Each row is a point on a tangle of strands that fork, close into loops and nearly touch. The rows are in no order.
(in the rows, 128 means zero)
Points whose rows are less than 118 apart are linked; no others are. Some points are linked to none.
q_417: [156 136 116 123 148 104 118 111 118  62 121 150 144 140 101 142  90  42
 148 113 109 142 130 109 122]
q_839: [153 123 115 111 106 152 128 140 117 126 151 138  91  86 137 132 128 176
  91 174  98 126  84 150  86]
q_559: [127 112 147 155 127  60 158 130 129 136 143 143 132 145 140 110 176 147
 161 176 157 193  96 164 138]
q_837: [178 100 153 150 151 137 139 102 111  68 138  93 131 102 127 109 110 165
  63 137 207  79 131 119 123]
q_883: [145 118 156 193 127 102 179  85 179 108 108  82 129 116 138 137 105 142
 113 113  98 109 141 108  95]
q_69: [139 128 112 163 136 101 141 108 178 183 109  83 123 120 103 122 141 107
  84  85 109 133 181 124  83]
q_238: [100 100 187 136  81 139 120 167 126 143 126 122 134 183 128 163 100  87
 138  97 149 116 157  87 163]
q_749: [149 100 141 190 156  75 123  91 152  52 110 131 119 109 122  88 128  96
 139  84 120  75 181 137 121]
q_465: [111 117 143 153 128 164 130 172 125 143 128 125 153 169 153  86 172 139
 171 129 148 166  85 170 169]
q_704: [ 70 173  61  74  80 123 136 137  75 198  86 137 151 123 152 131 179 145
 188 140 146 117 120 151 150]
q_652: [141 123 121 120 190  76 113  94 180 135 133 111  93 149  90  86 104 107
 105  91  98 117 183 104 111]
q_124: [130 153 107 109 125  89 113 119 148 215 123  95 108 116 119 113 145 135
  74  96 106 108 167 118  65]
q_735: [183 150  76 115 126  67  81 140 150  38 108 130 137 136  78 121 100  86
 114 101 110 107 174  91 127]
q_40: [ 92 164  98 106 150 141 111 152 178 137 110 159 211 144 119 147 111  82
 162  98 115 187 172 100 156]
q_159: [157 116 116 125 140 204 150 105 133  97 125  98  83 104 117 122 166 125
  59 127 133  87 106 129 157]
q_713: [ 96 134 119 127 183 164 159  91 130 100 139 175 141 134 128 122  91  75
 181 142  91 171 108 124 160]
q_82: [195 116 110 138 165 130 169 120 117  68 118 108 112 122 161  84 123 174
  74 139 193  84 104 134 124]
q_540: [ 75 171  91 103  93 119 106 140  64 181 120 136 126 140 142 132 197 130
 158 161 145 123 107 181 137]
q_257: [ 91 137  88  95 141 186 163 116 106 195 117 152 181 102 134 146 148 104
 182  86 131 144 143 123 135]
q_589: [105 107 163 135 156 169 158 128 135 108 117 168 162 138 116 133 102  78
 190 117 120 144 134 118 174]
q_381: [146  91 138 188 137 143 136 114 116 126 128 101 101 136  89 126 141  78
  74  83 129 105 144 125 137]
q_470: [160  90 148 192 168  84 126 101 119  58 118 143 143 101 109 102 107 117
 109  93 152  72 136 106 119]
q_659: [119 130 162 134 107 146 136 156 108 164 114  93  90 138 179 116 154 142
  94 139 131 105 114 144 127]
q_269: [130 120 138 131 104 200 123 143 119 111 146 148 104  94 142 147 134 167
  92 193 149 133  99 154 127]
q_928: [157  99 164 161 151 119 137 138 109  73 119 150 122 124 141 138 107 105
 118 127 137 102 101 102 125]
q_57: [146 103 137  99 188 115 108 125 138 108 158 180 103 139 117 127  79 140
 137 159 101 137  93  94 111]
q_336: [ 68 123 155 120 131 224 136 104  96 154 148 153 139  88 146 167 147 124
 140 122 157 117 125 130 172]
q_136: [106 180  56  86  93 137 126 142 105 215 109 125 182 151 141 102 195 130
 185 104 164 139 114 145 142]
q_533: [204 102 108 165 117  89 155 147 127 112 111 102 136 118  91 121  96 116
  97 100 132 109 118 133 101]
q_151: [146  95 176 142 109 109 109 139 102  80 136 126 140 135 154 139  84 165
 114 119 221 106  91 100 153]
q_340: [152 145 109  90  82 127 139 166 105 145 110 131 163 162 126 153 117 109
 145 144 129 163  93 135 145]
q_91: [120 133 118 135 169 110 122 160 210 171 129 132 155 119 114 128 116 162
 161 114 113 174 148 151 111]
q_126: [121 153  78  88 123 146 130 156 134 190 125 123 181 160 119  95 144 145
 194  93 131 162 106 129 149]
q_539: [110 118 131  92 192 170 119 124 157 136 174 180  93 120 142 122 113 158
 116 164 105 154  91 108 121]
q_690: [151 124 105 107 144  38 109 163 194  74 103 153 126 128 111 141  91 155
 187 144 130 129 178 114 120]
q_919: [123  86 158 170  91 125 120 172 116 121 138 143 157 171 121 123 145 129
 176 137 178 149  94 135 186]
q_743: [173 133 127 178  75 130 193  72 146 123 120  72 126 116 139 117 148 175
 115 175 138 115  93 132 103]
q_236: [141 141 119 141 183 155 137  61 101  75 154 143  80 140 152 103 100  83
 113 129  95 148  98 123 134]
q_14: [134 123 144 128  90 161 140 120 122 111 139 113 112 102 159 119 163 195
  97 215 173 142 129 179 115]
q_608: [ 76 146  57 135 123 201  91 128  85 143 128 129 146  94 150  95 193 178
 167 155 137  94  92 183 130]
q_218: [105  65 194 178 131  90 101 143 161  97 131 127 129 120 118 155  98 149
 154 115 172 126 142  99 143]
q_527: [119 136 108 120 120 200 158 111 106 132 111  95  89 119 121 130 173 106
  80  95 103  82 115 139 155]
q_775: [128  66 182 190 117 101 119 165 157 118 124 124 139 149 129 115 112 173
 159 146 177 141 132 141 160]
q_846: [104 145 113 125 128  78 119 147 115 173 157 152 138 136 114  96 193 160
 163 183 123 185  88 170 121]
q_265: [140 114 139 147 178  50 133 103 183  75 110 117  96 136 124 118 113 106
 141 108  93 109 182 122 101]
q_409: [131  74 165 179 101  73 112 164 145  76 116 134 133 115 116 163  90 136
 157 114 158  97 185 122 126]
q_480: [108 121 130 151 201 141 116 151 180 147 138 161 144 125 125 131 121 117
 167 107 103 163 150 151 126]
q_666: [104 141 163 131 136 212 128 131 122 132 138 146 117 105 157 152 142 139
 115 152 134 127 112 127 149]
q_629: [142 139 136  71 137  94  96 160 150 148 118 130 114 169 126 129  94 125
 109 120 113 138 134 108 111]
q_471: [123  99 182 154  97 148  92 120 113 128 148  89  81 104 117 136 125 146
  79 112 161 128 123 101 127]
q_770: [166  78 105 187 172 146 152 110 153 121 119 125  88 121  83 108 138 105
  92 107 128  94 130 123 152]
q_118: [100 163 117 112  96 147 119 130  88 150  95 103  76 122 170 116 184 166
  89 128 128  83 110 183 124]
q_161: [ 97 129 156 117 108 174 164 100  66 157 127 110 129 109 147 171 133  83
 108  97 106 110 154 113 148]
q_478: [107 160 140  97 181 146 105  93 126 148 174 158  79 111 142 132 126 128
 106 123  96 158 114 129  87]
q_395: [ 87 148 139 152  66 138  90 145  65 189 121 123 127 124 155 144 174 134
 126 157 158 113 125 178 131]
q_29: [144 113 118 162 109  64 107 192 171  64 101 143 131 129 120 150 107 135
 182 136 144 112 194 141 132]
q_342: [118 165 119 103 120 105  89 174 168 142  99 131 153 157 149 155 110 103
 100  91 110 154 181 105 109]
q_10: [142 133 114 117 109  97  97 209 171  66  92 150 146 180 138 150  97 101
 154 128 141 125 172 113 154]
q_376: [ 96 144 135 109 127 156 180  95  80 140 143 128 131 109 146 163 102  66
 137 118  89 156 151 120 150]
q_482: [121 140 122 128 169 175 140  71 117  75 167 178 114 114 147 127  84  82
 140 163 105 162  84 126 142]
q_546: [162 120 113 150 135  82  92 134 131  43 104 137 141 135 104 143 104  50
 129 102 120 117 174 117 107]
q_106: [ 78 123 106 132 129 227 146 122 108 172 129 147 171  89 140 139 169 139
 167  95 128 113 124 124 152]
q_849: [138 146 118 150  68 111 177  78 125 134 137  81 110  94 125 117 171 184
 123 193 104 132  87 157  87]
q_426: [ 95 155 104  66 154 144  82  94 102 180 160 161  89  98 150 155 158 131
 113 110  98 108 109 119  77]
q_821: [152 133 123  82 149  67 104 142 184 122 116  91 107 183 114  99 104 133
 121  97 100 115 181  94 105]
q_199: [ 98 141 106 125 163 146  95 178 183 127 117 138 172 153 116 141 113  91
 180  96 128 151 179 134 141]
q_626: [ 62 163 102 138 123 151 102 122  92 131 134 152 128 124 149  97 224 157
 146 182 145 130 102 196 154]
q_596: [163 102 136 115 173  85 141 142 149  88 143 162 116 113 132 115  74 181
 131 157 134 116  85 112 105]
q_152: [ 97 155 143 102  89 184 158 111  91 152 106 103 113  98 143 159 151 112
  95  97  99  72 123 136 140]
q_529: [165 145  78 104 105 106  95 137 156  76  94 123 157 169  90 120 100  93
  78  84  95 140 154  58 148]
q_780: [104 164 112  82 116  62  98 105 100 175 173 139 122 133 104 113 166 184
 156 202 111 165 119 158  98]
q_567: [123 159 111  72 146 100  90 111 119 219 137 132 105 100 124 130 130 161
  95 113 101 114 143 125  58]
q_439: [ 98  95 178 136 116 167 145 153 133 148 133 137 166 139 112 151 109 105
 166 101 135 142 142 100 178]
q_614: [125 116 172 187 129  98 141 105 157 150 114  98 128  98 133 136 114 117
 104 113  96 137 170 122  91]
q_52: [135 131 117 109 147  64 108 152 201 132 117 120 141 144 103 137  88 179
 181 153 112 157 174 137 105]
q_242: [ 90 148 110  79 163 141 167 103 113 170 113 154 163 111 133 155 110  91
 156 101 112 167 172 112 138]
q_555: [111 108 167 180 128 163 104 105 109 160 148  84  92 100  93 137 139 111
  74 102 138 109 147 115 122]
q_939: [146 101 157 156 104 110 148 128 120 119 134 122 123 121 173 117 147 170
 115 193 173 156  95 164 130]
q_959: [137 161  99 119 106 121 102 152 163 130 106 110 155 154 110 133 114  56
  65  82 104 143 180  86 130]
q_944: [ 87 160 129  88  83 182 134 117  81 143  86 128 109 102 161 153 159 156
 112 138 114  74 105 161 142]
q_129: [143  89 167 167 166 134 111 123 125  49 139 195 149 108 129 139  85 113
 145 139 152 125 113 115 143]
q_390: [116 120 164 130  84 132 130 158 115 163 120  97 129 168 160 139 139  92
 104  92 142 103 147 113 135]
q_430: [156 126 103  74  95 119 151 154 110 112 115 143 159 145 112 156  77  90
 163 138 116 148  78  96 133]
q_948: [141 147 131  83 103  92  65 132  73 187 184 143 148 161  97 120 150 172
 146 187 119 154 139 157 114]
q_472: [144 153 118  78 108 131 101 142 106 163 163 125  72 118 115 127 129 150
 102 145  98 128  77 135  98]
q_15: [140 146 116  81 132 117 156 129 117  92 127 153 162 139  99 145  72  72
 139 128  90 162 131  92 141]
q_734: [157 153 117  47  78 126  72 142  65 163 173 121 116 157  96 125 122 171
 126 167 109 123 108 136 110]
q_947: [135 161 104 124  73  82 157  91 126 188 131  77 109 109  92 103 155 176
 111 148  94 130 107 145  84]
q_275: [184 118 113 130 167  76 171 115 136  79 128 127 116 122 151  92 104 190
  95 133 158 106  83 124 107]
q_279: [115 143 152 150 169 119 142 108 144 162 141 132  99 106 155 132 131 121
 103 118  89 145 147 131  68]
q_562: [123 149 102 120 123 164 168 160 132 141 133 109 171 170 135  67 151 128
 195 102 108 159  89 154 166]
q_674: [133 120 139 134  54 126 149 165  94 153 123 125 172 177 126 144 132  98
 167 138 162 160 114 136 188]
q_909: [136 131 114  98 164 186 163  79 118  58 148 124  70 138 140 113 136 105
  89 122 111  97  87 111 153]
q_760: [138  89 187 136 132 166 110 109 124  89 156  95 103 100 140 135 114 154
  71 147 193 124 138 105 121]
q_420: [178 100 128 204  96 110 182  70 161 128 115  75 157 114 114 125 109 152
 118 125 140  88 103 114 111]

A fork is a point with three links, a tip a point with one. Leave the first point through the second and follow the links. Name the first fork or tip that comes.
q_959, q_529 -> q_919
q_939, q_559 -> q_269
q_478, q_539 -> q_770
q_944, q_118 -> q_152

A piece is all that can be reached along the links. How many separate loops has the piece of each point below (a circle has one, a figure eight two, a Y none), and how many tips (points with one link)?
q_539 -> loops 1, tips 2
q_465 -> loops 0, tips 5
q_161 -> loops 2, tips 0
